Points on a hilly landscape, in no order, each with its height.
A ball rolls from a point to the lowest of its 3 nearest points, and stops where none of them is lower. Distance is the straight distance between rows; heights are no part of it.
Lem height 340: [154 128 116 121 121 138 106 138 112 116 126 112 127  99 147 108 133 116
 129 131 105 104]
Dod height 349: [107 133 162 129 100  85 140 135 140 137 153 137 126 196 109 123 127 150
 168 107 130 151]
Lod height 323: [104 159 136 135 117 118 153 134  88 121 139 126 139 154 114  72 163 116
 156 137 121 131]
vek height 481: [159 128 111 115 115 111 126 119 158 153 133 132 125 110 119 186  95 147
 112 153  98 119]
rakon height 319: [115 152 136 143 153 176 109  78 127 123  85 125 137  53  94 153 142 134
  75 124 143 137]
Lele height 247: [116 162 152 156 125 134 131 101 114 133 126 147 130 114  74 138 130 153
 158 137 128 141]
gif height 814: [173 107 115  98 129 133 107 143 160 123 141 114 125 145 155 159  84 112
 105 122  90 100]
vedup height 231: [111 122 129 107 132 130 124 156  90 105 123 107 129 145 152  64 172 107
 147 129 142 122]
Likig height 544: [160  88 116  99 152 114 124 154 151 122 127  99 121 164 166 146 114  83
 109 101  91  79]
vom height 308: [128  98 150 115 146 109 155 153 138 132 134 110 142 194 163 126 133 128
 127  93 119 128]
sab height 429: [157 114 122 126 118 145  87 148 163 109 140 116 116 105 128 150 113 144
  95 107 134 114]
nezik height 408: [121 120 116 117 152 128 135  87 164 151  82 134 124  69  89 198  85 151
  89 154 103 134]
keda height 220: [129 107 137 123 120 113 123 157 134 122 125 111 129 173 139  97 136 129
 138 108 125 116]
muk height 490: [176 136  97 122 127 178  85 128 129 103 138 116 111  58 148 123 126 126
  91 130 111 104]
Rofe height 322: [145 126 137 146 107 148 110 131 142 122 129 129 127 102 122 145 126 150
 110 115 149 142]
Liko height 554: [145  88  97  96 146  90 149 156 151 131 127 105 106 152 166 148 124 103
 128 127  74 103]
boba height 320: [ 69 157 124 123 185 194  73  69 123 171 119 147 140  56  84 143 161 127
  72 151 137 128]
peret height 345: [150 140 108 120 148 185 101  99 115 115 123 111 130  36 109 136 128 124
  80 143 140 114]
zer height 331: [159 124 105 111 135 149 116 127  99 113 139 100 131 111 143  92 140  91
 133 121 109  93]
doke height 203: [128 117 121 142 124 132 114 132 167 115 105 122 108  89 114 165  90 143
  91 108 139 128]
Dotir height 377: [152 131 124 129 110 137 123 105 148 136 122 123 116  99 117 152 101 149
 116 140  95 111]
rida height 291: [154  90 166 145 141 132 168 130 147 143 137 148 166 210 173 142 109 141
 138  64 160 160]
Puzi height 425: [142 127 123 127 134 130 124  90 187 131  96 125 120  90  95 186  88 150
  86 109 136 117]
Megak height 596: [181  76  94  97 167 126 134 160 157 134 142  89 116 149 188 159  90  89
 107 117  81  75]
Div height 268: [123 150 134 121 102 154 109 143  98 106 124 145 127  97 161  95 130 110
 127 144 180 159]
Toza height 299: [135 144 133 109 126 168 104 141  92 121 139 130 126  99 145  87 143 105
 143 144 140 120]
zelol height 306: [106 150 121 139 175 161 126  72 129 199 115 140 146  88  77 187 116 133
 118 184  73 137]
Lef height 239: [133 145 145 163 111 114 122 124 121 116 115 152 127 113  90 147 131 169
 143 131 188 157]
gena height 233: [131 170 145 130 140 133 129  88 118 145 136 130 138 117 101 129 128 120
 145 171  82 117]
noz height 645: [139 110 133 108 122 119 138 151 151 115 149 117 127 162 151 162 102 123
 121 123 105 107]
pav height 187: [138  95 130 114 116 134 108 171 130 104 128  95 120 153 160  88 132 106
 114 106 141 115]
dufa height 285: [135 140 123 119 109 164 101 157 103 106 132 119 115 103 161 111 144 111
 104 131 165 127]
lep height 337: [125 141 115 130 132 164  92  99 153 113  97 114 123  46 112 131 115 140
  59 122 178 142]
Medam height 296: [ 89 115 112 127 134 127 165 178  65  97 107 111 120 169 175  44 217  93
 126 139 135 149]
Zup height 436: [123  99 124 145 150 119 149 110 186 135 138 157 140 128 106 192  80 170
 130  56 170 165]
Nanu height 376: [123 162 150 139  90 126 114 133  99 134 138 159 123 134  99 113 131 161
 171 122 160 149]
gon height 412: [115 131 147 169 100  88 147 110 143 156 125 166 117 144  84 168 106 179
 150 131 143 160]
foru height 824: [199  99 100 114 120 155  94 145 140 106 138  89 119 121 151 123  96  91
  97 118  86  74]
lufu height 372: [138 132 141 121 105 105 151 116 159 152 121 140 113 119 106 176  96 152
 133 152 119 137]
lipe height 263: [140  77 160 112 140 135 170 151 140 140 127 118 150 203 200 101 155 115
  98 100 168 147]
Debas height 363: [163 126 105 120 130 137 116 124 107 118 139 104 114  97 133 109 122  90
 123 145  86  85]
ropo height 438: [138  98 125 154 150 110 144 113 164 130 142 170 137 157 120 169  92 177
 148  80 182 169]
veb height 251: [136  97 113 105 131 138 116 154 104 116 114  99 130 128 166  70 160  86
 119 121 135  96]
Gagi height 333: [143 153 116 125 140 152 119 103 112 126 146 116 134 108 123 104 135 109
 132 132  98  97]
Vel height 659: [ 99 118 143 107 127  62 173 142 139 133 124 119 131 178 128 143 130 126
 148 141  88 123]
Divi height 275: [147  96  92 116 138 129 116 153 116 109 121  87 121 144 161  85 149  74
 118 107  99  83]
guv height 284: [120 159 123 144 112 161 105 124 118 114 127 131 121  78 123 120 135 134
 125 129 156 156]
vufem height 417: [106 142 140 168  93 103 139 121 127 128 128 173 123 131  66 147 113 178
 158 115 163 177]
Siv height 421: [108 119 135 134  91 110 121 144 124 125 130 167 133 131 145 147 118 155
 130 105 224 189]
neda height 303: [131 156 128 118 134 112 153  82 126 177 105 123 137 100 100 160 103 141
 142 196  76 104]
kag height 420: [115 107 146 123 114 128 140 165 124 138 134 136 157 181 176  99 147 138
 125 104 165 159]
mori height 302: [127 131 144 158 142 133 128  92 149 142 102 133 129  91  89 167 104 140
 100 133 125 140]
zet height 186: [103  98 133 134 154  86 158 176 113 117 135 120 122 199 149  81 168 125
 120 118 108 133]
sikev height 338: [157 116 114 101 122 159  94 159 120 102 138 102 110 101 157 107 116  99
 107 109 118 107]
tesel height 321: [114 164 143 118 116 140 128 146  93 112 135 138 138 123 133  91 156 117
 140 142 141 128]
Rotoz height 278: [132 111 109 112 134 103 150 144 131 117 120 108 117 165 140 105 144 117
 134 118  96 101]
Zuved height 329: [138 153 148 161 115 136 121 133 114 121 133 142 129 104 109 119 132 162
 133 127 142 133]
Zila height 778: [151 124 114  99 123 102 150 113 142 143 114 103 122 139 130 168  88 131
 136 158  76  93]
nune height 298: [110 159 128 128 143 190 102  85 100 141 139 136 124  71 120 120 151 139
 113 147 137 132]
tezep height 442: [109 100  95 118 148  62 187 143 128 124 113  95 116 161 127 127 139 114
 167 158  73 105]
dapef height 431: [130 113 139 141 112 116 132 150 179 125 140 142 134 142 125 160  92 154
 130  83 158 140]
vode height 378: [148 150 116 128 150 179  98  95 106 124 166 117 139  70 137 113 139 110
 113 146 106  96]
kefoz height 270: [124 130 143 101  94 138 104 169 101 111 125 140 133 152 175  78 141 113
 124 122 177 135]
Rariv height 343: [137  71 120 112 160 107 133 162 142 120 129 101 130 186 178 108 140  93
 117 109 113 107]
meban height 224: [100 118 111 144 139  93 160 153  98 101 132 107 116 164 142  79 177 106
 154 133  87 112]
serem height 474: [144 136 120 109 109 127 143 119 164 176 113 113 118  85 123 193  82 149
 132 178  88 102]
Dovas height 440: [137 136 137 127 104 106 155 138 161 138 133 150 124 154 111 163  98 161
 151 129 108 122]
gavef height 401: [126 127 140 141 110 101 153 101 144 165 107 160 113 101  72 187  95 178
 128 140 120 137]
Kago height 213: [128 162 141 147 143 147 131  90 133 144 141 136 131 102  91 135 127 138
 116 162  92 119]
rezuz height 424: [117 129 163 141  82  98 145 145 145 127 144 156 135 169 111 153 122 164
 166  98 158 157]
Kimet height 332: [139 149 135 119 109 108 146 106 139 148 120 121 123 115  98 172 103 153
 152 168  84 130]
Rifi height 482: [126 133  96 119 141  97 158 130 130 105 129 100 115 142 131 123 118  92
 134 152  84  94]
mezok height 277: [115 118 134 111  83 150  99 169 114 122 114 171 136 136 187 105 109 115
 115 117 197 192]
tevir height 266: [148 109 120 118 121 134  98 153 133 106 131 117 130 123 140 118 121 140
 119 108 129 120]
vepa height 335: [140  72 154 114 172 123 151 165 160 129 143 102 144 197 192 104 144 104
 127 108 104 119]
lafe height 318: [ 98 144 133 157 168 181 107  77 125 148 121 131 150  68  71 153 131 141
  80 155 116 138]
lupa height 533: [132 125 134 101 107  94 140 146 138 128 121 115 119 167 128 150 113 123
 152 133 103 103]
zumo height 471: [116 123 104 114 157 112 180 129  97 141 140 106 130 123 118  95 143  84
 144 150  72  95]
tera height 405: [131 128 139 161 122 101 148 102 159 142 104 154 122 103  70 197  98 182
 115 105 141 157]
Reb height 256: [133  85 113  87 136 140 112 175 113 119 113 112 134 162 195  64 153  72
 105 123 149 112]
zugit height 143: [125  89 122 123 141 124 133 161  96 108 121 103 133 180 180  72 186  98
 120 125 141 122]
Bola height 281: [ 98 142 129 159 148 135 123  79 117 167 128 140 141  82  67 172 129 152
 116 158 103 136]
nav height 415: [110 119 135 165  99 113 114 137 143 131 129 159 128 141 114 154 127 160
 162  96 196 185]
Sasal height 428: [129 108 135 132 127 135  96 155 147 118 142 130 136 126 144 145 107 156
 128  81 169 153]
Gipa height 232: [116 101 158 119 114  78 164 159 140 144 141 134 137 212 146 117 144 126
 132  84 134 142]
Tige height 267: [118 129 120 145 115 137  91 133 158 107 111 140 120  78 112 143 116 152
  95  89 186 156]
Vupo height 226: [109 147 147 149 102 127 118 137 113 121 115 148 127 124 119 121 138 154
 141 125 180 180]
Dorag height 356: [128 130 121 145 161 157 126  74 141 134  90 128 135  71  77 173  96 155
  78 153 114 124]
Rop height 238: [ 99 133 134 123 131 103 141 142 105 106 130 107 124 178 135  82 169 120
 150 117  96 129]
duna height 800: [148 114 120 107 117 119 111 127 128 122 130 105 131 124 134 122 118 132
 132 141  76  83]
tepe height 389: [129 138 115 124 140 187  92  99 115 119 132 112 126  76 121 116 133 120
 116 138 119 107]
nuv height 282: [135 152 125 125 118 180  87 132 113 106 108 141 126  68 134 110 128 127
 106 136 177 166]
Gapo height 339: [111 175 153 121 102 128 122 136  98 118 129 143 136 143 121  93 151 133
 158 132 170 144]
Luze height 288: [108 165 140 157 133 179 113 105 101 145 133 147 130  65 104 122 152 139
 116 135 153 157]
num height 492: [100 144 111 126 143 110 153 123  95 117 130 107 125 135 118  79 156 104
 161 146  79 111]
solom height 584: [149 108 128 105 140 120 114 156 131 104 141 102 126 155 157 142 124 111
 112 102 115  93]
Kam height 326: [151  95 135 102 150 141 135 152 133 125 138 119 145 192 176 110 141 112
 106  89 141 117]
ped height 383: [137 140 109 121 131 172  92 112 120 112 121 117 116  52 128 124 119 135
 107 130 155 120]
zofam height 309: [134  99  92 147 149  95 172 161 114 105 136 103 111 159 119 114 154 100
 148 145  68 106]
Femi height 665: [154 107 112 135 128 159  99 113 162 117 111 103 101  53 130 156 111 123
  73 119 120 108]
vunor height 287: [119 150 120 133 133 145 145  83 126 175 114 120 129  90  89 191 107 144
 128 178  98 124]
kaso height 439: [131 109 119 150 145 100 123 110 171 131 145 160 134 138 115 158  95 174
 134  71 208 176]
peget height 197: [103 165 153 179  95 118 133 111  91 134 123 158 134 121  93 119 148 160
 166 138 187 182]
Datod height 458: [146 104  97 118 143 115 142 138 115 106 127  90 125 135 136 103 136 101
 138 118  64  77]
Gid height 248: [101 122 166 135 104  89 131 137 126 117 126 121 132 199 132 102 143 130
 159 112 138 138]
fak height 710: [137  99 145 109 135 105 154 150 185 141 149 144 131 168 140 173  84 144
 136 109 113 118]
Firus height 427: [108 111 106 153 123 120 118 139 147 119 114 163 136 119 126 128 116 177
 124  94 252 199]
pelek height 80: [126 153 102 135 164 163 106  86 106 155 165 143 145 100 113 119 144 106
 111 171  94  85]
Ganu height 144: [ 92  95 160 134 138 117 144 151 136 127 140 107 140 210 170  80 176 114
 116  97 149 146]
Rareg height 225: [124 172 160 159 115 116 139 107 110 156 137 141 134 129  74 127 133 152
 176 140 133 144]
Forog height 396: [140  90 118 107 161 111 155 159 145 118 137 103 130 196 161 145 114 103
 121 116 102 104]
Rugi height 324: [114 148 125 135 167 195  81  60 130 125 107 123 143  46  93 140 136 119
  71 137 165 126]
tomi height 433: [145 124  86 117 139 115 142 119 132 121 133  93 124 129 131 115 130 100
 133 144  74  81]
togav height 316: [ 81 150 113 139 175 190  72  77 114 173 149 159 139  94 111 138 157 118
 102 162 108 114]
Pinu height 242: [123 125 109 107 156 139 125 147  82 116 132 118 130 128 154  45 179  73
 135 127 124 121]
mupo height 353: [142 146 139 141 116 127 127 102 129 141 133 126 117 105 104 172 103 150
 121 158  92 117]
Seniv height 307: [ 97 157 151 137 152 170 105  77 109 160 145 154 139  95  94 128 136 145
 128 145 125 116]
togi height 434: [134 114 123 140 122 104 137  93 190 131 101 144 119  96  96 211  79 169
  94 109 148 133]
limav height 472: [135 124  75 102 130  90 176 100 136 150 119  89 129 112 141 140 120  97
 156 171  70  74]
kip height 178: [105 119 157 131 121  95 144 153 130 126 131 113 137 191 141 110 158 123
 135 110 142 127]
Fasug height 257: [121 129 131 132  89 146  88 158 129 116 108 155 127 101 137 119 110 144
 117 109 203 161]
tapuf height 236: [ 92 149 125 123 142 120 146 146  88 112 131 129 134 160 135  55 190 104
 170 136 130 132]
visi height 360: [160 139 105 126 139 168  92 118 106 115 138 115 124  78 143  97 142  94
 120 150 105  90]
vig height 693: [156  99 145 112 118 135 117 148 153 126 144 134 132 151 149 147 104 128
 141  96 124 121]
Bope height 419: [130 125 149 134  84 134 102 152 129 116 137 137 141 148 142 119 128 135
 142 116 162 147]
bogif height 295: [125 142 132 120 110 145 115 142 117 112 127 122 117  94 126 130 134 141
 120 124 175 156]
Rofu height 300: [116 179 144 140 121 160 103 101 107 130 146 158 137  95  98 113 154 142
 136 150 135 142]
buf height 243: [108 150 147 137 100 143 109 143  89 116 123 155 141 110 126 114 140 138
 147 146 194 180]
lut height 250: [110 139 140 154 105 137 103 127 137 110 110 153 125  84 109 138 129 157
 128 108 197 167]
seke height 292: [ 94 109 108 131 136 120 150 165  74 111 117 100 130 169 155  49 188 105
 139 125 110 134]
rab height 548: [159 110 100 124 127 146 110 122 134 122 147 103 122  83 128 136  97 124
 100 136  94  87]
moke height 264: [121 152 148 176 109 118 137 102 136 136 112 150 121 102  69 154 122 174
 130 129 140 157]
Torit height 262: [105 150 149 128  81 135 109 154 103 105 103 169 123 106 148 104 123 132
 137 121 201 192]
tekos height 312: [112 163 130 104 148 151 112 121  90 105 135 126 135 124 155  76 163 104
 141 146 141 126]
nogod height 344: [147 154 104 112 146 153 116 104  91 128 148 128 133  89 132  98 153  80
 132 140 100  79]
vem height 198: [139 101 134 109 112 154  99 174 128  99 126 125 132 126 175 119 128 124
 112 107 156 137]
Rido height 447: [148 128 118 117 122 111 137  99 167 163 106 114 129  71 113 195  90 153
 114 163  99 117]
Mim height 488: [126 145 152 127  98  79 153 126 140 126 125 148 119 161 100 149 113 142
 174 136 105 131]
mos height 325: [100 198 138 136 116 147 117 118  87 118 131 193 127 106 120 100 151 121
 150 158 179 176]
guk height 752: [171 126 114  99 112 116 150 139 155 146 119 107 107 120 149 172  86 133
 136 148  86  89]
Beku height 402: [124 143 154 146  96 106 128 149 128 132 140 147 131 143 111 144 114 159
 156 125 158 159]
Rir height 475: [173  90  74 101 138 109 142 135 133 127 146  88 124 128 143 131  98  73
 132 134  55  77]
Fima height 367: [128 126  74 132 182 132 141 122 103  98 149 101 112 121 129  74 169  69
 140 129  84  84]
Pezog height 297: [126 146 119 138 153 171 134  65 136 170 123 130 127  77  97 171 109 144
 121 164  85 121]
Sapaz height 489: [164  94 101 106 144 104 131 150 144 111 134  98 121 166 154 141 113 100
 123 120  81  89]
zot height 373: [149 115 119 109 119 101 118 145 132 105 134 112 122 160 129 122 122 107
 141 114  88  91]
kan height 314: [125  73 142 107 163 110 181 166 150 142 130 116 120 186 174 147 126 119
 125 103  99 124]
tafif height 509: [112 134 116 120 145 100 163 127 112 116 129  98 114 147 131  92 138 109
 164 141  78 111]
rufa height 315: [131 153 145 137 113 100 126 141 120 114 140 141 127 153 105  95 127 141
 165 140 125 118]
rola height 148: [150 139 120 124 135 159 114  85 128 133 142 119 123 101 109 140 111 121
 110 159  83 107]
Mugot height 327: [127  83 131 129 158 104 149 154 153 120 144 105 133 205 168 106 152 117
 113 107 120 111]
voz height 304: [124 154 137 149 142 165  95  93 126 126 111 127 139  71  95 144 117 152
 109 125 138 140]
rivu height 556: [120 151 139 126 113  72 165 119 131 152 126 128 124 164 103 132 125 134
 162 141  88 129]
ger height 261: [111 119 102 130 144 124 140 147  95 115 119 100 146 141 130  57 176  93
 135 130 103 120]
Dasu height 273: [136 108 155 106 103 149 103 169 112 116 120 149 143 166 197  99 124 118
 110 127 182 166]
lakuv height 265: [102 150 132 152 117 151 107 112 107 119 111 143 117  72 104 124 134 141
 112 138 181 160]
fusud height 441: [147 109 132 147 144 113 152 154 162 145 159 154 154 173 137 170  82 175
 155  74 167 167]
vopom height 289: [ 74 158 134 157 155 162 106  70 125 178 128 158 145 102  77 169 136 149
 108 164 105 146]
gilur height 328: [118 164 123 137 143 161 103  93 118 113  82 115 123  53 112 143 121 137
  74 128 176 151]
lelup height 155: [127  95 118 108 146 114 132 164 131 120 122  99 115 160 161  81 182  93
 119 107 111 111]
nad height 409: [118 113 138 158 123  82 139 117 155 147 121 172 118 133  96 191 101 187
 141  98 160 145]
peken height 283: [107 142 121 135 120 148  98 104 140 111  83 155 124  76 100 135 114 130
  92 132 205 166]
tora height 271: [111 163 146 145 115 134 155  91 124 183 124 143 138 116  73 168 111 161
 141 173  92 140]
doba height 776: [176 115  97 103 117 112 129 146 135 108 127 103 124 126 133 142 102 106
 115 142  87  81]
Vezu height 259: [130  85 130  98 127 145 134 167 130 116 119 112 144 179 204  95 160 101
  92 117 169 136]
fuza height 336: [134 150 144 122 113 137 121 139 109 120 129 119 124 130 135  96 138 125
 153 126 124 126]
Dufip height 279: [146 147 139 127 117 139 121 104 126 120 135 125 122 125 118 132 119 125
 134 141  95  99]
dolum height 706: [135 107 169 108 105 112 136 149 148 122 144 132 142 178 143 139 110 136
 147  93 135 143]
vos height 244: [140 126 122 116 122 129 123 133 113 107 117  92 129 142 162  89 163  98
 127 128 140  96]
suz height 430: [129 136 154 155  96  78 143 131 151 147 140 170 130 174 102 148 125 168
 186 110 159 169]
gatak height 172: [113  82 149 130 167  94 181 171 139 138 138 118 121 219 174 121 155 127
 129 108  88 148]
zele height 422: [127 122 140 140 118 140 104 152 146 121 135 145 139 133 130 141 115 148
 124  83 177 165]
kuf height 202: [ 88 137 137 130 116 106 139 147  90 117 122 108 132 187 132  75 170 115
 164 129 140 131]
kazu height 221: [103 139 143 112 111 118 140 150  83 113 109 131 141 161 148  60 170 105
 146 112 150 125]
Kipe height 435: [110 145 164 131  93  75 154 130 121 128 124 159 135 183 104 134 130 143
 180 135 125 131]
vaz height 311: [ 86 159 126 155 146 179  93  75 116 166 133 158 133  79  93 138 159 145
  99 158 138 130]
rur height 189: [107  99 126 129 140 102 150 163 110 108 126 101 127 178 156  94 166 106
 147 116  97 123]
vime height 305: [158 112 103 103 123 174  91 172 110 111 122  98 120 111 192  78 136  87
 113 118 146 116]
Fif height 313: [174 106  92 112 122 148 104 149 112 108 123  97 127 108 149  79 140  72
 123 116 124  83]
sepo height 294: [114 118 141 156 123 121 115 101 154 111 104 128 108 102 102 159 113 167
 109 104 163 158]
Sabu height 520: [118 165 148 150 101  79 153  95 110 156 116 153 123 149  84 160 108 144
 171 148 109 128]
rugif height 330: [ 94 187 132 113 150 161 107 110  89 121 144 157 132 122 131  78 158 109
 141 151 144 131]
gil height 301: [ 85 197 129 146 144 166 108 103 109 134 128 178 116  89 108 129 158 143
 116 161 185 173]
nisi height 688: [149 117 116 100 127 130 146 120 189 147 129 129 124 108 145 220  69 138
 111 120 110 106]
Vuf height 334: [122 154 120 112 154 153 116 101  93 134 164 129 128 126 124  73 158  99
 153 134 110 104]
bebel height 280: [127 145 122 154 120 123 126 102 145 134 103 137 118 102  69 164 115 156
 110 126 138 156]
vif height 106: [153 131  84 113 160 138 149  76 125 163 146 119 124 120 119 121 122  85
 129 187  58  76]
zov height 258: [108 158 148 167 116 109 151  88 129 152 128 156 128 114  66 157 115 167
 132 149 129 155]
rodo height 426: [112 132 120 153  97 123  99 137 133  95  99 173 143 116 134 121 108 135
 118 112 235 202]
butum height 274: [142  71 165 123 166 108 191 157 147 139 136 116 153 212 179 107 140 124
 120  80 130 137]
tosa height 456: [131 114  75 122 156 122 162 117 130 134 136 111 124 130 120 102 139  74
 132 161  74  72]
tano height 371: [168 124 118 106 109 141 109 149 128 101 130 116 121  96 126 132 120 129
  96 127 114 107]
Rodib height 654: [168 117 108  94 120 119 123 123 156 134 139 115  99 101 131 183  84 126
 109 149  90  93]
Bazu height 432: [132 132 140 142 104 111 117 143 136 122 147 136 121 139 119 131 109 150
 136 103 138 135]
lil height 423: [134 108 129 135 123 111 143 124 174 146 127 154 112 130 108 200  89 165
 135 101 135 144]
zol height 355: [123 145  83 121 169 150 121 101 114 128 178 124 137  99 130  68 157  65
 134 135  94  82]
tar height 276: [114 152 126 155 140 133 141  73 121 184 134 147 138 103  83 163 112 143
 135 177  86 129]
lol height 142: [129 159 157 140 117 112 149 108 111 144 123 147 120 139 105 120 128 145
 160 148 111 121]
Vedu height 310: [121 146 110 132 158 199  88  82 119 140 144 142 127  39 119 133 152 112
  86 163 138 124]
nur height 350: [143  97 153 114 156 113 158 146 149 144 147 120 137 178 172 164  91 113
 124  80 112 139]
kem height 418: [124 118 147 135 100 131 108 159 140 124 154 140 145 177 147 126 126 143
 137  85 178 158]
kevir height 260: [117 104 132  92 117 136 110 167  95 101 105 120 137 149 195  58 167  91
 109 131 155 135]
gini height 317: [131 170 131 135 136 160 121 104 104 134 151 138 136 109 123  96 154 118
 145 149 127 118]
Ruda height 413: [118 123 147 149  92 110 119 156 129 131 134 145 139 169 138 121 130 144
 150 109 174 155]
gevub height 49: [142 146 105 126 156 157 123  83 107 160 157 125 133 101 108 122 114  97
 114 161  88  82]
san height 132: [109 192 167 150  95 133 128 101 104 141 130 155 136 118  93 119 156 142
 160 142 169 171]
Posi height 290: [100 102 124 142 130  71 183 154 124 115 124  99 111 190 134 111 151 119
 165 131  77 142]
Zenen height 137: [110  85 145 121 141 110 160 177 111 125 135 119 143 193 195  64 180 102
  98 117 170 141]
dok height 745: [160 105 108  98 119 116 132 146 157 134 136  98 104 122 156 169  94 111
 129 143  78  85]
fof height 510: [123  96 124 104 140  89 163 150 149 121 139 126 123 195 148 138 119 126
 149 126  82 109]
pava height 286: [101 159 132 156 138 133 123  91 126 134 107 138 135  82  75 130 126 158
 117 127 164 161]
vuseb height 293: [139 130 109 100 116 148  95 156  93  92 115 119 130 114 165  88 144 111
 133 132 152 125]
Gadid height 457: [145 123 136 120 115 117 125 130 140 124 125 124 116 125 120 167  99 144
 142 123 112 135]
dubod height 269: [150 145 161 144 112 119 124 112 121 112 129 128 133 121 106 132 106 152
 154 150 114 120]
kalir height 416: [129 123 123 135 125 103 136 102 172 139 111 148 113 108  92 193  94 158
 104 128 132 150]
ket height 593: [115 105 116 107 142  81 174 160 138 139 126 101 130 185 138 144 120 114
 146 143  74 107]
fos height 476: [141 103 142 127 120 117 142 138 170 130 132 151 111 128 126 191  74 144
 123  94 127 145]
veze height 414: [132 124 150 156  96  90 138 135 147 131 138 151 123 152 102 151 115 162
 152 106 152 147]
Puzeg height 568: [139  97 105 114 149  89 155 146 147 127 127 111 116 175 161 131 124  84
 136 121  68  97]
ded height 272: [122 134 114 107 118 157  87 147 147 102  98 148 129  82 156 124 133 126
  98 124 205 164]
lon height 234: [115 172 162 180  95 100 136 113 105 149 136 151 136 146  80 139 139 165
 176 124 145 162]

Call two points neighbours if one is among the 3 nearest of the other. Go from one point of each pair to the other, from neighbour to neighbour, staying as low as possible. Name the highest point that can't be avoided.
zet, lol | mezok
doke, gevub | sepo
pav, kip | keda
san, lol | Rareg

For each start below, name every point that the ball comes to, in order.
gavef | lufu, Kimet, neda, tar, tora, zov, Lele, Rareg, lol
Bola | tar, tora, zov, Lele, Rareg, lol
zelol | tar, tora, zov, Lele, Rareg, lol
Mim | Kipe, Dod, Gid, kip
Gadid | lufu, Kimet, neda, tar, tora, zov, Lele, Rareg, lol
